Each scene shows the same named points in several views. A view is turned or mirrored, shifted and resized as a whole, has a little noise and may leave points out.
(in the rows, 128 means zero)

Scene 1
View 1
lek: [ 56 240 121 152 112 145 138 111 130  91]
sis: [ 92 168  89 128 121 163 132 149 121  85]
Zokun: [ 66 186  62 103 130 174 131 160 121  56]
fonal: [123 164 190 200 114 150 162 169  89 160]
dudum: [163  96 112 151  97 131  94 100 139 145]
fosa: [104 145  60 111 106 154 111 121 142  71]
Duvom: [ 93 179  91 124 123 154 114 126 122  94]
Finis: [ 95 152 110 151  97 166 161 170 125  90]
Pom: [ 94 194  95 115 149 152  98 119 107 112]
datu: [112 148  77 116 120 148  96 114 131  99]
Nava: [ 47 231  82 115 135 160 122 129 118  70]
gok: [107 165 164 192  95 153 165 159 116 129]
View 2
dudum: [115 154  68 149  76 143  98 153 122 111]
Zokun: [158 133 117 154 187  88 125 121 112 158]
Nava: [143 131 137 151 187  91 134 128 101 159]
gok: [118 146  87  58 121  92 126 147 111 126]
fosa: [138 146  90 178 154 110 111 141 105 149]
lek: [107 134 156 111 156  89 152 153  83 146]
datu: [136 141 102 169 133 120 112 140 116 137]
sis: [144 135 104 134 157  97 118 134 111 144]
fonal: [122 138  89  31  97 102 126 134 127 106]
Pom: [139 125 143 147 139 120 132 126 116 126]
View 3
Finis: [128 142 110 154 124 124 106 121  89 117]
Nava: [ 91 116 114 141  95 176 156 118 109 115]
Duvom: [ 96 134 115 135 121 137 139 115 102 134]
datu: [ 83 147 113 126 134 120 138 117 105 147]
sis: [103 140 115 146 119 134 134 121  94 122]
Zokun: [ 90 139 112 146 104 144 156 141  91 102]
fosa: [ 64 150 112 115 135 113 134 135 105 149]
dudum: [ 88 163 118 110 177  74 106  92 112 201]
gok: [159 127 114 159 134 133  80  85 102 136]
lek: [111 100 111 138  99 182 118 104 123 130]
View 4
Nava: [ 81 124  84 145 115 101 116 142 128 139]
datu: [127 143 126 158 112 114 110 115 130 135]
Duvom: [109 139 118 147 117 114 111 127 132 138]
Finis: [105 144 135 134 142 141 104 144 139 157]
gok: [ 94 160 159 102 135 145 132 150 146 156]
sis: [116 142 128 150 139 133  92 138 136 151]
fonal: [ 92 180 177  94 134 145 131 161 148 138]
Zokun: [101 123  92 162 131 117  91 139 131 141]
Pom: [105 146 114 146 105 100 116 133 128 118]
dudum: [154 165 177 145 105 125 125  97 137 141]

In a view up to two points have been moved. Name them for each view, in the order of its rows, or write none.
view 1 -> none
view 2 -> Nava
view 3 -> fosa, dudum
view 4 -> sis

Scene 2
View 1
rukup: [158 143 141 118 159  79 105 130 113 107]
ligig: [145 137 154 113 141  63 137  83 111 131]
sizig: [143 137 152  97 132  68 169 121 129 119]
mabad: [146 138 145 111 138  77 139 111 121 122]
Maf: [159 140 149 118 130  75 170 102 131 128]
Suf: [153 141 122 143 132 140 131 166 133 105]
Kib: [172 136 139 165 130 112 155  94 135 139]
ropa: [187 146 147 147 154  72 141  79 125 136]
Lep: [158 141 136 152 138 105 129  94 122 131]
Rinop: [187 145 140 159 147  96 145  98 132 131]
zud: [161 137 145 151 130  93 162  72 124 141]
Vom: [135 134 136 140 130 112 132 117 120 123]
View 2
Suf: [139 174 101 146 126  36  89 115 160  83]
Rinop: [100 199 146  79 151 100 116 139 126 145]
Maf: [162 188 140  98 133 111 131 106  85 158]
mabad: [148 169 146 119 108 126 134  93 112 136]
sizig: [189 185 143 125 112 114 132  79  91 160]
ligig: [138 162 154  98 111 149 154 101 101 154]
zud: [128 179 149  61 140 130 150 131  81 161]
Lep: [126 161 140  90 125 118 146 122 112 132]
Vom: [138 144 119 111 114  90 134 117 124 102]
rukup: [118 169 161 143  99 134 126  95 165 133]
View 3
ligig: [186 151 163 150 148  66 109 126 117  85]
Maf: [148 180 148 160 149  87 139 117 115  86]
Lep: [158 136 141 143 138  69 128 115 107  91]
rukup: [190 117 171 113 127  93 152 127  87  82]
sizig: [169 184 170 160 151 115 139 127 121  93]
Rinop: [125 145 131 129 129  48 160 109  90  75]
Vom: [158 119 123 135 130  96 138 112 110 115]
mabad: [177 152 160 142 143  90 130 125 112  93]
ropa: [148 153 155 137 138  31 135 114  94  55]
Kib: [114 153 110 143 132  48 148 102 101  93]
Suf: [133 116 110 126 117 122 174 110  97 130]
zud: [130 153 121 161 140  40 120 107 113  89]
View 4
sizig: [129 158 108  66 127 142 124  94 149 163]
ropa: [108 138 124 140 109 157 131 128 142 194]
Vom: [121 173 104 115 118 153 157 136 124 124]
Suf: [141 176 130 121 157 117 182 130 100 105]
Rinop: [119 133 128 149 116 141 147 143 125 171]
zud: [110 130  91 126  92 145 138 145 141 166]
Kib: [112 111  95 140  91 131 143 165 133 166]
mabad: [119 171 114  97 121 161 137 106 141 164]
rukup: [123 195 145 121 139 175 148 105 128 156]

In a view up to two points have been moved. Name them for each view, in the order of its rows, or write none.
view 1 -> Lep
view 2 -> zud
view 3 -> Suf
view 4 -> Kib
